Points on a hilly landscape, in no order, each with its height.
From any point a ball rolls to the lowest of the 3 points nearest to it. It stops when none of these is lower. Distance is the straight distance between rows; heights are no part of it.
<1583> h=41.1: [  5   2  14   0  17  -9  18   6  14   8  -5   2   5   9 -24 -21  13  10
   6  -6   1  14  -6]
<1519> h=11.0: [  2   0 -24  10   8   1   7  28   4   4 -19 -36  22  -7  -3   5  -7   3
  10 -24   7  10 -15]
<1009> h=13.0: [  2   1  16  -3  -2  12 -12 -11   7  -7  -5  -5  -4   5   7  13 -10  -7
  -7   7   7 -13   8]
<127> h=55.0: [ 14   2  -7   4  49 -20  37   4  26   8  -4   9  -2   9 -40 -18  12  18
  10   4   5  28 -10]
<1167> h=12.8: [  0  -1 -11   6  10 -17  16  -1 -18 -12  16  30   2   3  -7 -28  21  12
   7  12 -10   8  -1]
<999> h=6.1: [  2 -12  -8   0  -3  -2 -19  20 -12 -11  -8   3  11  -9   6   5  -7  -1
   4  -8  -9  -5  -5]
<676> h=41.5: [  1   5   4   4  16 -19   9  -4   0 -12   6  20   3   4 -11 -24  20  10
   7   0  -3   6  -9]
<336> h=23.8: [ -5  23  22  -2  -1  -5   7 -37  -5   3   4  14 -26   3   4 -17  16  -9
 -11  28 -11  -3  15]
<1272> h=6.3: [ -9  -3 -11  -4 -10 -10  -3 -10 -29 -13  14  37  -2 -11   8 -24  10   0
  -4  16 -16  -3   5]
<1249> h=5.3: [  2 -11 -13   7   9  -3  -7  11 -14 -16  -1   5   8 -12  -2   2   8  -3
   4 -11  -9   2  -9]
<1366> h=16.5: [ -9  -5  -9   7 -12  21 -16   1   7   0  -3 -31   0  -9  26  16 -21 -12
  -5 -16  13 -25   9]
<366> h=14.7: [ -3 -15 -11 -21 -23  16 -32  -2 -35 -14  11  13 -12  -3  24  19  -8   0
 -18  11 -13 -38   6]
<1435> h=15.6: [ 19  11 -31  22  27 -13  17  35   5  -5 -14 -17  31   0 -29  25   1  12
  19 -14   6  27 -11]
<320> h=7.6: [ -9  -1 -10   7  -9 -26  11 -15 -28 -15  14  39   1   1   9 -28  16  -1
  -6  22 -18   4   3]
<479> h=5.1: [ -1 -16   0   8  10  -7 -14  17  -3 -19 -11  -6  15  -7  -1  -3   1   6
   6 -11  -2   3  -2]
<1494> h=9.3: [-12   8 -12  -1 -23 -17  10 -21 -39  -7  11  48  -4  -3   9 -15  10  -5
 -16  31 -20   0  13]
<1533> h=34.6: [-10 -17 -15 -15 -24  23 -38   7 -26 -16  -6   0 -17  -1  32  35  -8  -4
  -9   1 -12 -40  10]
<566> h=12.0: [ -4  14  12  -3  -4  -6   6 -24 -17  -5  14  28 -13   8   9 -11  16 -10
  -3  25 -15 -11  10]
<202> h=12.3: [ -1   0  -4   9   3  12  -2  16  20   8 -13 -25  17 -14   0   6 -16  -2
  10 -19   9  16  -7]
<601> h=4.5: [ -5 -13 -16  -1  -7 -10 -29  27 -37 -21   0  17   6 -12   9   6   0   4
   2  -8 -20  -7   0]
<1888> h=11.1: [  1   5  26 -11 -19  17 -11 -30  -4  -5   1 -14 -29  10  10   9   4  -6
 -11  17  10 -26  10]
<457> h=31.3: [  1   4  25  -5  16   1   1 -12   3   1   7  11  -4   7  -6 -12  17  -3
  -2   9  -3  10   5]
<760> h=9.7: [ -1   0  -7   1   1 -18   3   2 -21 -18  11  28   9   2  -2 -21  16   9
   4   2  -8   0  -1]
<1425> h=36.6: [ -5   3   7  -2  15 -22  12 -13   0 -11   7  28  -5   2 -16 -32  24   2
  -1   9  -6   7   6]
<1013> h=27.0: [ -3   7  35   2   1   7   8 -14  38  22  -6 -11 -10   4  -3  -4  -5 -11
  -1   2  13  14  11]
<682> h=21.2: [ 13  -5  -8   4  12  -4  32  10  35  26  -9 -24   7  -2 -12  -6  -3  12
  12  -9  22  35 -24]
<1160> h=64.5: [  9   2  -7   6  40 -27  25  -6  -1  -2   1  20   2   7 -27 -29  30  18
   8   7  -1   9  -6]
<941> h=27.1: [  6  -4   4   7   5   1  15  15  30  18  -8 -21  15  -2  -9  -5  -6   3
   6 -18  17  25 -17]
<796> h=30.5: [  1   0  16   7   3  12   6   1  27  26  -9 -20   4   1  -5   0 -13  -7
  -2  -8  13  16  -5]
<1523> h=14.3: [  2   4 -42  13  16  -8  13  40   2   2 -10 -42  33 -11 -17  22  -4  -1
  18 -19  12  20 -13]
<1019> h=42.4: [ 16   3 -18   9  38 -12  32  19  27   7  -9   5   7  13 -37  -3   4  18
  20  -1   6  37 -11]
<1920> h=14.9: [  0   3  14  -2   6 -11   5 -13  -9  -9   8  23  -1   2  -4 -18  16  -2
  -1  10  -6   0   0]
<275> h=10.4: [  3   7 -25   5  11  -8  18  26  21  17 -15 -46  26 -12  -9  11  -8   6
  19 -22   9  28 -19]
<1346> h=61.4: [  5   4   6   0  32 -26  26   0  27  10   0   8  -6   3 -30 -29  21  12
   1  -5   6  22 -11]
<1125> h=11.3: [ -4  -6   4  -1  -7  23 -15  -3  -6 -10  -1  -4  -7  -2  18  17  -7 -12
  -8   1  -4 -21  10]
<1758> h=12.9: [ -1 -11   1   3 -10  28 -12  -8  -2  -3  -7 -20 -10  -3  22  21 -20  -8
 -11  -7  12 -34  10]
<1103> h=8.1: [ -1 -12  -4   4  -4   7 -27  17 -15 -13  -4  -1   6  -5  20  16  -5  -3
  -3  -3  -6 -17   6]
<1613> h=24.9: [ -9   5  18  -4  11 -11   9 -26   2   0  10  17 -11   7  -2 -18  20 -12
  -2  14 -13   1  12]
<813> h=2.5: [ -4  11  22 -10  -5   4  -5 -24 -11  -2  10  10 -14  11  11   4   8  -6
 -11  14 -11 -22  10]
<1598> h=20.2: [  0   3  -3   9  -2   9  -2   9  22  15  -5 -25  15 -10  11  12 -20  -8
   3 -21  10   3  -3]
<1011> h=28.2: [  3   4   3  10  -4  13  -6   0  23  17  -2 -19  11  -2  14  12 -17  -9
  -5  -7  18  -1   2]
<1132> h=16.8: [  6  -1 -16   8   9  -2  28  11  28  26 -14 -29  12  -4 -12  -1 -15  -4
  17 -24  14  31 -29]
<471> h=4.6: [-10  -9  -9  -4 -12 -13 -16   0 -35 -12  12  37   8  -7  10  -7   2   5
   1   8 -21  -4  -1]
<377> h=4.9: [ -7 -15 -27  -2  -9  -9 -37  39 -37 -25  -1   4  14 -11   7  12  -2   3
   5 -10 -21  -2   1]
<782> h=12.1: [  5   8 -32   6  14  -6  30  27  23  18 -10 -35  21  -6 -13  12 -15  11
  22 -20   9  33 -31]
<186> h=10.8: [  2 -10  -1 -12 -13  13 -21   0 -28 -17   1  17  -8   0  24  19 -16  -6
 -15  10  -8 -25   7]
<671> h=15.8: [ -5   6  18 -18 -24  16  -6 -22 -15  -6   8   1 -18  12  11   8  -2  -6
 -12  14  -1 -31   7]
<1960> h=6.4: [ -3 -10   2   5  -5   1 -17  12 -16 -13  -4  12   6  -4   4  -2   1   1
   4  -7 -13  -9  -1]
<2016> h=27.5: [-11 -11  28 -27 -46  18 -30 -28 -30 -16  13  -8 -27   1  20   8  -8  -8
 -21   1   4 -39   8]
<873> h=25.2: [ -2  19  27 -12 -32   8  -4 -41 -16 -14   7   4 -26  15   5  -3  11  -6
 -14  24  -2 -29  11]
<559> h=7.5: [ -2 -14   3   4  -1  15 -21   9  -3  -6  -3   0   8  -7   8  10 -12 -12
  -5  -4  -2 -11   6]
<273> h=18.9: [  9  -4  -6   6  20  -7  11  17   1  -2  -8  -6  17   0 -21  -9  11  16
   9 -10  10  11 -14]
<164> h=17.9: [-2 -6 15  2  5  9 -5  0 12  2 -3 -2 10  5  4  1 -9 -1 -1 -4 11  3 -2]
<1324> h=21.3: [ 10  -4 -17   9  18  -7  22  20  15  11 -15 -15  20   1 -22   0  -9  16
   9 -14  13  22 -14]
<123> h=10.0: [-14   0 -22   9 -38 -21  13 -11 -42  -6  15  57   3  -1   6 -18  16   1
 -29  39 -19  -1  23]
<1835> h=5.5: [ -4  -4 -24   9  -2   2 -13  32  -9  -9 -15 -28  22 -18   5   6  -8  -4
   9 -22   2   3   1]
<1718> h=24.3: [  5  15  32  -2  10   2   7 -16  32  20  -7  -1 -11  11 -16  -7   9 -10
 -11   6  10  13   9]
<661> h=5.6: [ -1 -17 -23   9   0  -7 -20  27 -21 -24  -9 -12  17  -6  -4   5   0   5
  13 -22 -11   6  -9]
<226> h=14.1: [  1   4  27  -1 -10  14  -6 -17   6  -2  -3   2 -16  16   4   9  -1  -9
 -11  11   7 -18   9]
<19> h=48.3: [  5  -2  20   3  10   0   7  -9  34  17  -4  -8  -8   3 -13 -16   4   0
  -3  -5   5  21   3]
<1803> h=9.5: [ -3 -11  -2   1  -8  18 -25   6  -5  -8  -5 -10  -4  -6  23  25 -19 -14
  -2  -8   6 -23  10]
<1176> h=0.9: [ -4   1 -27  10   5   2   8  20  26  16  -6 -36  16 -14   1   4 -18  -1
  18 -27   7  15 -17]
<1812> h=11.4: [ -5  15   9  -7 -19  -2   8 -36 -20   1   5  28 -29  10   9  -6  15 -17
 -16  42 -13 -11  18]
<406> h=21.1: [  2   6 -14   1  19 -30  27 -11  -6 -12   7  29  -1   3 -15 -29  29  13
   5  11  -4   9   2]
<217> h=4.7: [  0 -12 -16   5  -6  -3 -34  28 -30 -29   1   3   5 -11   8   5   4   1
   7 -15 -12  -8  -4]
<435> h=12.7: [  6 -10  -7  10   4   1  -2  18   7  -4 -17 -26  17  -5  -5   1  -9   2
   6 -26  10  13 -14]
<1064> h=23.6: [ 12  13  32  -5   2   8   8 -25  31  26 -10  -6 -19   9 -22  -2   4  -7
 -10  11  12  11  19]
<587> h=5.2: [ -8 -13 -16  10  -9   4 -21  31 -14 -26 -12 -17  16 -16   8   9  -1 -11
   6 -20  -6   2   1]
<1120> h=10.1: [  1 -12  -1  -3  -4   8 -28   1 -25 -12   5  23   6   3  17  13  -6   0
  -1   4 -17  -9   4]
<160> h=29.0: [ 10  -1 -15   5  17 -10  -2  22 -19 -18  -7  -1  19  -3 -15   2   1  16
  16 -12   1   6 -16]
<390> h=10.5: [  2   8  21  -2  -1   6  -8 -26   0  -4   4   9 -19  12   1  -3  14  -8
  -5  20  -1 -12   6]
<246> h=12.6: [ -7   0  14 -19 -29  12 -17 -23 -30 -15  17  14 -16   7  23   8   1  -1
 -18  16  -7 -39  11]
<757> h=35.8: [ 14   2  23   7   7  -6  28  -6  49  31  -5 -14 -17   3 -19 -14   2   1
   2 -12  18  32  -6]
<906> h=43.6: [ 14   3 -21  14  35 -12  38  17  25   5 -12  -7  11   9 -33   6  -4  16
  18 -12  14  36 -19]
<389> h=28.7: [  4  10 -16  -3   3  -1  16  10  46  25  -4 -45   7 -12  14  -2 -31  -6
  20 -31  11  29 -26]
<669> h=6.0: [-13  -5  -7 -14 -15   5 -16  -8 -36  -8  21  26 -10   0  18  12  -9  -6
 -16  14 -22 -26   6]
<242> h=29.9: [  9  16  -5   2   2   6  23   1  58  31   2 -32  -3  -2  12  -5 -25  -6
  22 -24  13  37 -25]
<1542> h=31.4: [ -4  -9  14  -8 -28  20 -26 -13 -12  -8   9 -14 -14   5  28  24 -12  -7
 -16   0   8 -43  14]
<364> h=7.7: [-14 -17   5  -8 -33  27 -39  -6 -15 -14  12 -25 -18  -2  31  21 -13  -8
 -12  -8  10 -44  17]
<1912> h=12.4: [-10  -9 -16  -4 -13   8 -35  19 -28 -16   0   8   0 -10  26  27 -12  -8
  -6  -5 -18 -23   5]
<1107> h=8.5: [ -3   8 -36   1   7  -2  20  23  27  18 -13 -47  18  -8  -2   9 -18  -2
  21 -28  10  27 -25]
<2137> h=26.3: [ -8  16   2 -18 -45   0  -1 -39 -31  -2  14  23 -33  10   8  -7   8  -6
 -20  37 -12 -32  22]
<306> h=27.2: [ 10   0 -10  11  32  -6  25  18  16   6 -11 -20  17   2 -27   1   2  19
  18  -8  12  13 -14]
<162> h=19.0: [  3   4  24   2  18 -12  20   0  32  22  -1  -2  -5   5 -25 -18  14  12
   2  -6  14  23 -10]
<1503> h=46.5: [  0   9  23   0  15 -10  12  -8  18  12   2   3  -8   1 -19 -18  11   0
  -1   3   2  16   0]
<1709> h=2.9: [-10  -6 -20 -13 -13  -9 -27  10 -42 -21  16  31  15 -11  12   7  -8   3
  -2   5 -29 -16   8]
<1635> h=5.0: [  1  -7  18  -9 -19  20 -14 -22  -3   1   1 -14 -12   9  14  13  -7  -3
  -9   5  13 -27   7]
<1100> h=8.7: [ -2  -2  13  -5   4  -1  -6  -8  -9 -10   4  18   1  -1  11  -5   9  -4
  -3  12 -11   0   0]
<2008> h=11.8: [  0 -11  -2  -5  -8  18 -26   1 -17 -10  -2   1  -5  -6  19  23 -12  -3
  -8   0  -6 -24   8]
<345> h=17.3: [  2  18  27 -11  -6   3   7 -35   0   3   4  10 -22  14   2   1  15  -7
  -9  25   0 -15  18]
<571> h=7.3: [ -8   7   1  -9 -23  -2   1 -22 -27  -5  13  31 -15  -1  17   0   8  -5
 -15  24 -21 -19  12]
<1576> h=19.4: [  2  15  30 -11  -7  14   4 -27  -1  -6   5  -6 -20  15  -5   3   7 -11
  -8  15   5 -18  19]
<89> h=38.2: [ 17  -1 -11  14  33 -11  29  17  23  18 -13  -7   6  13 -33  -7   5  23
  13  -7  10  29 -15]
<927> h=11.7: [-12 -11 -36  -5 -18  -5 -43  32 -52 -13   5  23   4 -15  19  20  -5  -2
   3   0 -32 -17  16]
<1218> h=14.0: [  7  -2   9   6   5  -2   2  11  10  -4  -4  -6  13   2  -6 -15  -1  -1
   6  -5   3  12  -2]
<314> h=20.0: [  0   4 -10   0  -1   4   7  13  36  22  -6 -33  13 -11   4   3 -24 -11
  11 -27  10  20 -12]
<1910> h=22.6: [  3  18  31  -6   0   5  10 -31  26  14 -11  -3 -23  12 -11  -6  12  -7
  -7  17   7   0  15]
<834> h=29.3: [-10 -17 -10   0 -23  28 -21   1 -18 -16   1 -15 -16  -1  28  35 -11  -6
  -7  -6   5 -35  13]
<2127> h=29.5: [-10  12 -17   4  -1   8   1   9  41  23  -3 -35   9 -11  16   6 -22 -14
  10 -23   8  20 -13]
<167> h=6.7: [ -4   4   1  -9 -16   3 -10 -20 -33 -10  15  35  -4   3  15   6   3  -2
 -11  26 -19 -20  10]
<1159> h=57.7: [  7  -6  10   4  16  -9   6   7   4  -8   1   7  10   5 -16 -16   8  13
   8  -6   4   7  -9]
<735> h=9.4: [ -7  -5  15  -4  -5   7 -13  -5 -16 -13   3  17 -12   8  13   9   0  -6
 -12  11 -12 -19   0]
<1088> h=25.0: [ -3   0  20   3  17 -15   6 -13   1  -2   7  16  -1  -1  -7 -24  17   0
   6   9  -2   1   2]
<261> h=7.9: [  2   2  12  -8  -6   3  -3 -18 -18  -9   7  22 -16   3  13   1   7  -6
  -9  24 -13 -18   5]
<29> h=11.9: [ -3   6  12 -25 -31  11  -5 -33 -24  -6  11  11 -24  14  12   6   8  -3
 -14  24  -8 -31   8]
<721> h=24.8: [-14  -3 -10   4  -5  16  -5  18  19   9  -6 -26  14 -16  15  15 -23 -14
  -1 -27  11   1   3]
<2105> h=8.4: [ -9   7   2  -4 -15  -6   7 -21 -30  -8  16  37 -15   3  13 -11  12  -8
 -16  31 -24  -6   7]
<1999> h=27.4: [  3   2  16   3  13  -7  26   8  29  23  -6 -16   3  -3 -18 -16   6  12
  10 -10  14  29  -9]
<904> h=35.0: [ 16  10 -15  10  38 -12  23  21  10   1 -15   3  22   6 -38  -2   5  21
  21  -4   7  24 -12]
<2040> h=22.8: [ -1   5  -1   2 -10  27  -7   1  22  13   0 -27   4  -8  22  15 -19 -12
   3 -14  18 -14   8]
<103> h=47.9: [  0  10  28  -3   9 -13  17 -15  30  21  -1  -3 -17   5 -24 -25  12  -6
  -3   3  10  27  13]
<606> h=18.1: [-11 -14 -23  -5 -13  11 -44  25 -37 -17   7  15  -1 -14  20  26  -4   0
  -1   0 -17 -21   8]
<810> h=5.4: [ -8   5  -3  -3 -16  -8 -10  -7 -32  -8  15  38   0  -4  18  -6   9   0
  -6  16 -21  -9   7]
<1061> h=56.1: [  8  -3   8   7  27 -12  20  -7  19   7  -3   4  -2   0 -25 -26  17  16
   0   1   5  13  -6]
<585> h=12.2: [  5  11 -28   9  10  -4  13  29   8   9 -15 -34  26  -6  -9   6 -10   5
  20 -19  11  19 -20]
<1268> h=8.0: [  2  -1  -9   6   7  10  -9  23  16   6 -14 -22  14 -10   2   6 -13 -12
  -3 -21  11   5  -5]
<640> h=10.3: [  1  -7  10  -3  -7  14 -20 -10 -18 -15   6   6  -5  -1  15  15 -11  -9
  -7   5 -12 -18   7]
<295> h=22.9: [ 1  2 21  6  5  6  0 -3 24 15 -5 -2  2  3 -3 -4 -7 -3 -2 -1  8  7 -1]
<931> h=4.2: [ -3 -10 -18  -5  -7 -14 -26  12 -38 -18  16  26  11  -8   6   5  -1   3
  10  -3 -22  -2  -4]
<1931> h=6.2: [-10 -11 -22 -10  -9 -10 -36  24 -44 -22   7  14  10 -13  14  14  -6  -1
   0  -9 -22  -6  14]
<1258> h=17.0: [-1  0 19  7  0  9 -2 -1  6  3 -1 -3 -3  3  2  1 -3 -6 -5  3  6 -7  4]
<1791> h=7.0: [ -1  -3 -12  14  -3  14 -18  11  14  -1 -15 -23  12 -19  20  18 -17 -19
   4 -20   9 -13   7]
<696> h=5.9: [ -5  -4 -18  14  -2   8 -17  25   5  -3 -10 -24  19 -14   8   9 -13  -8
   6 -17   5  -2   2]
<1087> h=16.7: [  7  -7 -32  12  19 -12   1  28 -16 -12 -14 -25  28  -5 -15  15   1  11
   9 -16   2   7 -16]
<1649> h=32.4: [  8   4  -4  -3  18 -22  19  -2   0  -9  11  24  -2   1 -21 -33  26  17
   7   3  -6   6  -1]
<953> h=24.0: [  2  13  28  -2  -1   1   6 -13  27  10  -2   2 -11   3 -10  -7   6  -4
  -4  10   5   8  12]
<912> h=13.8: [  0  -4  13   4  -4  24  -7 -15  10   7  -4 -20  -3   9  16  14 -17  -7
  -7   0  12 -20  10]
<1209> h=3.1: [ -2  -9  -4   5   7  -7  -6  13 -10 -23  -4   1  16  -3 -11  -9   4   8
   9 -15  -2   4  -5]
<1772> h=5.7: [ 11   3  22  -1  20 -14  27  -4  35  21  -4  -9 -13   7 -28 -18  13  10
   0  -5  13  29  -5]
<795> h=26.8: [  0   3 -15   3  -6   2  12  13  43  23 -14 -38  12 -13   6   0 -19  -5
  17 -27  12  21 -21]
<1187> h=6.5: [ 11   6  -8   4  39 -26  32   1  14   8   3   7   1   6 -40 -19  16  24
  12   5  10  24  -6]
<324> h=26.2: [ 10  -6 -16  12  21 -12  12  22  -5  -9  -6   0  24  -1 -23   6   6  17
  17  -8   6  11 -12]
<368> h=6.6: [-11   1 -14  -4 -25  -8 -10  -4 -40 -13  12  48   9  -7   9  -5  -3  -3
 -11  17 -20 -14  11]
<1381> h=9.6: [ -8   7  -7   3 -14 -15  16 -22 -23  -3  17  41  -7   1   5 -24  21  -9
 -13  29 -21   8  16]
<630> h=7.4: [  1  -9  -1  10   7   4 -12   7   5  -6  -7 -12  16  -5   5   1  -9  -7
   4 -15   3   6   5]
<2023> h=9.9: [ 14   3   3  -2  40 -18  35  -3  35  19 -15  -1 -17   8 -37 -17  17  19
   2  -1  11  36 -12]
<801> h=7.1: [ -2  -6   8   3   0   8 -13   2  -8 -13   4  14   4  -5  10   2  -4  -4
  -1   2  -7 -10   5]
<895> h=15.0: [  3  -3  13   3   8   8 -12  -1   2  -1  -2  -2   3  -1   9  14 -10  -4
  -2  -1   3  -3   9]
<1992> h=53.5: [  8  -6   0   4  26 -16  15   9  15  -2  -2   5   3   5 -26 -15  12  20
  11  -3   4  10  -6]
<827> h=16.3: [  2  -3 -18  14  11  -4   7  17  15   7 -10 -23  18  -8  -9  -7 -15   4
   9 -18  11  16 -18]
<1116> h=37.7: [-10 -13  -5 -14 -22  27 -28  -5 -15 -12   3  -8 -17   0  25  28 -16   1
 -19   0   3 -40   9]
<616> h=50.9: [ 15   0 -12  12  44 -19  29  15  19   2  -4  12   8   8 -42  -9  11  21
  16   3  11  31  -8]
<574> h=17.6: [ -8  -4   7 -27 -36  11 -25 -16 -27 -10  15  -1 -23   6  26  13  -1   2
 -20   8  -6 -40   8]
<975> h=22.2: [  5  19  23 -12 -19   4   3 -43  -8  -6   3  10 -35  18  -1  -7  22 -12
 -11  33  -7 -27  15]
<1468> h=11.6: [-10  -3  -2 -20 -25  12 -11 -16 -29 -12  10  16 -17   6  21  10   2   0
 -11  21 -13 -30   8]
<703> h=38.6: [ 10   3  15  -3   3   1  24   0  49  35   0 -25  -5   3  -6  -9  -7  -2
   4 -11  19  34 -17]
<1941> h=26.4: [ 10  -2  -1  11  15  -2  26  13  29  17  -9 -12  12   3 -18  -7  -3  16
  10 -14  17  25 -24]
<536> h=39.1: [  7  12  16   6  -1  14   8  -8  35  21  -3 -20   6   7   5   6 -13 -10
  -4  -3  19  11   6]
<2101> h=35.6: [ -2   4   4   9  -2  10   7   7  42  28  -2 -28   3  -8   7   3 -21  -7
  10 -15  14  23  -3]
<1977> h=46.1: [ -5   0 -11   7  25 -18  10  11  -9 -18   8  15   8   2 -18  -9  13  12
  11  -5  -2   2 -13]
<260> h=27.8: [ -4   6 -16   4  -4  16  -2   5  29  17 -10 -33  15 -13  13   7 -23 -11
   8 -23   8   9  -1]
<1352> h=32.5: [ 10  -3  14   3  14  -6  26   2  43  27  -7 -19  -4   5 -27 -16   8  11
   2 -12  19  38 -13]
<1946> h=9.1: [-10  10 -14  -6 -28  -9   2 -18 -39  -9  13  42  -6  -3  13  -8   6  -8
 -21  30 -20 -12  15]
<1185> h=58.3: [  3   1  11   3  30 -18  23 -12   3  -2   2  11  -4   3 -30 -35  25  15
   4   2   1  12  -1]
<292> h=6.9: [ -5  -6   1  -1   2  -1 -13   2 -16 -16  10  17   0  -1   8  -3  -2  -2
  -5   4 -16  -6   4]
<1783> h=50.3: [  4  -2   6   1  27 -15  20   1   7   1   1   7  -1   7 -24 -28  17  19
   4  -1   5  11 -11]
<910> h=27.6: [-10  17  21 -24 -55  10 -17 -42 -26  -9  14   4 -34   7   9  -4  12  -5
 -17  23 -10 -30  10]
<991> h=7.2: [-13  -2 -12 -12 -22   1 -10 -12 -40 -12  15  46  -3  -6  22   7  -1  -3
 -14  30 -20 -21  10]
<604> h=15.2: [ 13  -6 -21  10  16  -1   9  31   3   5 -15 -24  27   0 -21   6   1  12
   6 -20  10  12 -14]
<1193> h=13.6: [ 10  15 -41   9  23 -14  24  35  16  12 -12 -32  22  -5 -15  21  -3   6
  24 -18   7  32 -20]
<868> h=13.7: [ -4  -2  12 -17 -14  13 -18 -14 -24 -11  11  14 -16  -2  20  16   0  -1
 -11  13  -8 -32   6]
<78> h=8.9: [ -7 -12  -8  -8 -13   9 -30   8 -32 -18   4  18  -3  -4  18  16 -10  -2
 -10   7 -15 -24   5]
<179> h=14.2: [ 10  15 -38  16  27 -14  24  39  12   7 -11 -28  34  -3 -21  27  -4   1
  27 -19  10  37 -13]
<743> h=7.8: [ -4  -3   1   2  -1 -15  -6  -5 -13  -7  14  29   0   1   1 -11  11   1
   0   9 -17   5  -1]
<191> h=23.7: [ -6  -4  25 -23 -42  17 -21 -34 -22 -15  13 -10 -22  14  18   6   2  -2
 -17  16   1 -37   8]
<1996> h=10.9: [ -8   2   3 -15 -27   8 -13 -30 -26 -10  20  19 -19   8  20   3  -1   5
 -11  21 -10 -28   8]
<1447> h=13.9: [ 10   5 -27  12  22  -2  35  25  25  22 -15 -27  15   0 -15   9  -6  10
  18 -18  16  36 -25]
<728> h=14.8: [ 10   9 -31  20  24  -5  26  32  13  11 -11 -19  29  -2 -25  28 -13   5
  23 -11   8  38 -18]
<2029> h=15.1: [  9   1 -27  17  21  -6  11  32  -2  -1 -15 -24  23  -1 -17  12   2   8
  19 -16   8  10 -17]
<767> h=3.3: [  9  -5   5   4  28 -13  20   8  33  24  -9  -3  -3  12 -29 -16  15  20
   4  -4  14  24 -12]
<1685> h=35.3: [  4  -4  22   6   6   9  12  -4  41  23  -1 -14   1   2  -3  -1 -10  -4
  -5  -4  18  21  -4]
<883> h=8.6: [ -4  -1 -23   6   2   2  -1  26  18   7 -11 -33  23 -18   3   3 -16  -5
  14 -30  11   8  -7]
<1883> h=10.7: [  2  -4  16  -1  -7  18  -9 -14  -7  -1  -1  -1 -11  10  15  11  -7 -10
  -5   7   3 -20   3]
<1225> h=9.8: [ -1  10  -9  -6 -25  -4   6 -32 -29  -1   3  45 -19   2  17  -5  10  -9
 -22  37 -11 -15  15]
<1286> h=8.8: [ -1  -2  13  12   9  -5  -4   7  -2 -11  -2  -1  11   0   0  -5   0   2
   4 -10  -8   8  -7]
<838> h=30.6: [  6  -4  14   1  18 -14  20   1  24  19  -6  -4  -3  11 -32 -25  15  17
   2  -5  10  20  -6]
<348> h=45.2: [ -3  -2   7   5  -2   9   2   0  39  22 -11 -24  10 -13   9   7 -23 -19
   8 -14  15  19  -5]
<218> h=21.4: [  1  17  31  -5   1  -2   7 -30  15  11   0   5 -24   8  -6 -12  17 -11
  -3  22   0   0  19]
<1253> h=34.1: [ 11   4  11   3  16  -5  32   3  39  27  -7 -15 -12   9 -18 -13   7  15
   8  -6  21  35 -13]
<890> h=18.8: [ -6 -15  -6  -4 -22  30 -22  -3   2  -4  -5 -23 -12   3  21  24 -13  -9
  -8 -11  19 -40  11]
<1923> h=9.2: [ -4  10   9 -11 -21   1   1 -34 -25  -3  17  21 -24   5  17   4   9  -4
 -10  27  -8 -24   8]
<294> h=4.8: [ -6 -18 -19   9  -6  -2 -31  31 -27 -22  -4  -4   5  -9  15  14   1  -6
   5 -15 -13  -7   3]
<750> h=5.8: [ -7  -5   2  -4   0 -14 -13   3 -26 -14   5  22   8  -1   6 -11   7  -1
   5   0 -26  -5   2]
<289> h=9.0: [ -4   6  17  -7  -7  -1   0 -27 -18  -7   8  21 -12   7   3  -3   9  -9
  -8  23 -13 -14   9]
<142> h=22.4: [  4  16  32  -8  10  -8   6 -20  23  13  -1   6 -20   8 -16 -16  16  -6
  -3  16  -4   7  16]
<1819> h=25.1: [  0  22  12 -18 -34   2   1 -44 -19  -4   8  17 -33  15  10 -17  11 -11
 -16  35  -8 -28   7]
<269> h=32.2: [  6  -6  10   6  -5  17 -15   5  18   8  -5 -12   9  -1  12   6 -20  -5
  -5 -10   7  -5   4]
<1776> h=46.2: [  5  -1   8   7  22  -3  19   6  14  12  -8  -6  10   2 -24 -19   8  12
   9 -11  10  19 -12]
<1766> h=8.3: [  5  -4  -1   9  10  -7   3  13  10   5  -9 -10  17   2 -13  -3   1  12
   7 -15   4   8 -12]
<1765> h=44.6: [  9  -1   2   3  21 -17  16   2   3   1   4  17   7   1 -21 -26  17  22
  13  -1   0   2  -7]
<1658> h=32.8: [-10 -19   6 -16 -33  22 -33 -10 -22 -16  14 -13 -24   5  21  15 -10  -5
 -19  -6   7 -47  18]
<185> h=12.5: [ -6  -2  12 -15 -19  12 -13 -19 -20 -14  20  17 -13  11  10   8   2   6
 -11  19  -6 -26  11]
<63> h=8.2: [ -4  -6  -7   6  -5  18 -20  10  -7 -12  -6 -11   8  -7  20  16 -18 -15
  -3 -14  -1 -19  10]
<802> h=43.7: [  3   9  10   6  -3  16   9 -15  32  17  -3 -23   5   4   7  14 -21 -15
  -1  -4  24   2   7]
<1873> h=6.8: [-12  -7 -14 -14 -19   2 -28   3 -43 -11  11  29  -3 -11  20  19 -13   0
 -11  13 -20 -31   4]
<1731> h=22.5: [-14 -14 -15 -15 -25  11 -36   8 -40  -9   0  11 -10  -7  29  26 -14  -5
 -11   5 -19 -36  15]
<1701> h=33.0: [ -5  11  28   1  11 -13  13 -16   2   8   8  10 -13   7 -15 -30  24  -4
  -5  11  -2  11   6]
<440> h=10.6: [  4  -3 -10   0   5 -15 -13  17 -25 -24   8  24  10  -1  -1  -6  11  13
  15  -7  -8   0  -7]
<355> h=29.2: [  3   3  29   6   1  12   1 -10  23  16  -9 -12  -1   8  -1  13  -4  -7
  -6   9  18   2  10]
<586> h=34.8: [  0   8   1  -2  -3  12  16   3  51  30   4 -34  -4  -7  15   5 -29 -16
  12 -21  14  30 -18]
<1012> h=4.3: [-12  -6  -9  -7 -14  -5 -22  -3 -37 -17  14  33   1  -8  16   8  -6  -2
  -6  13 -22 -18  12]
<106> h=10.2: [-16   1 -28  -2 -34 -14  -1  -9 -48  -7  13  54   9  -8   7 -10   5   4
 -25  31 -21  -8  20]
<1368> h=37.6: [ 15   7  22  -5  10  -2  27 -10  51  29  -6 -17 -22   2 -19 -14  10  -2
  -5  -1  17  38  -4]
<1128> h=58.9: [  4  -1  14   9  17  -9   7   1   3  -2   3   3   6  -3 -16 -17  10   7
  -2  -2   0   5  -9]

Two balls start at each pair of points below. Name the first point that both come to, or write -.
<536> and <19> => <295>
<324> and <1324> => <1176>
<355> and <953> => -
<1087> and <1523> => <585>
<1791> and <164> => -
<1268> and <269> => -
<1013> and <1064> => <218>

For each start below, name the point where the ball stops.
<202> => <601>
<103> => <813>
<606> => <1709>
<757> => <1772>
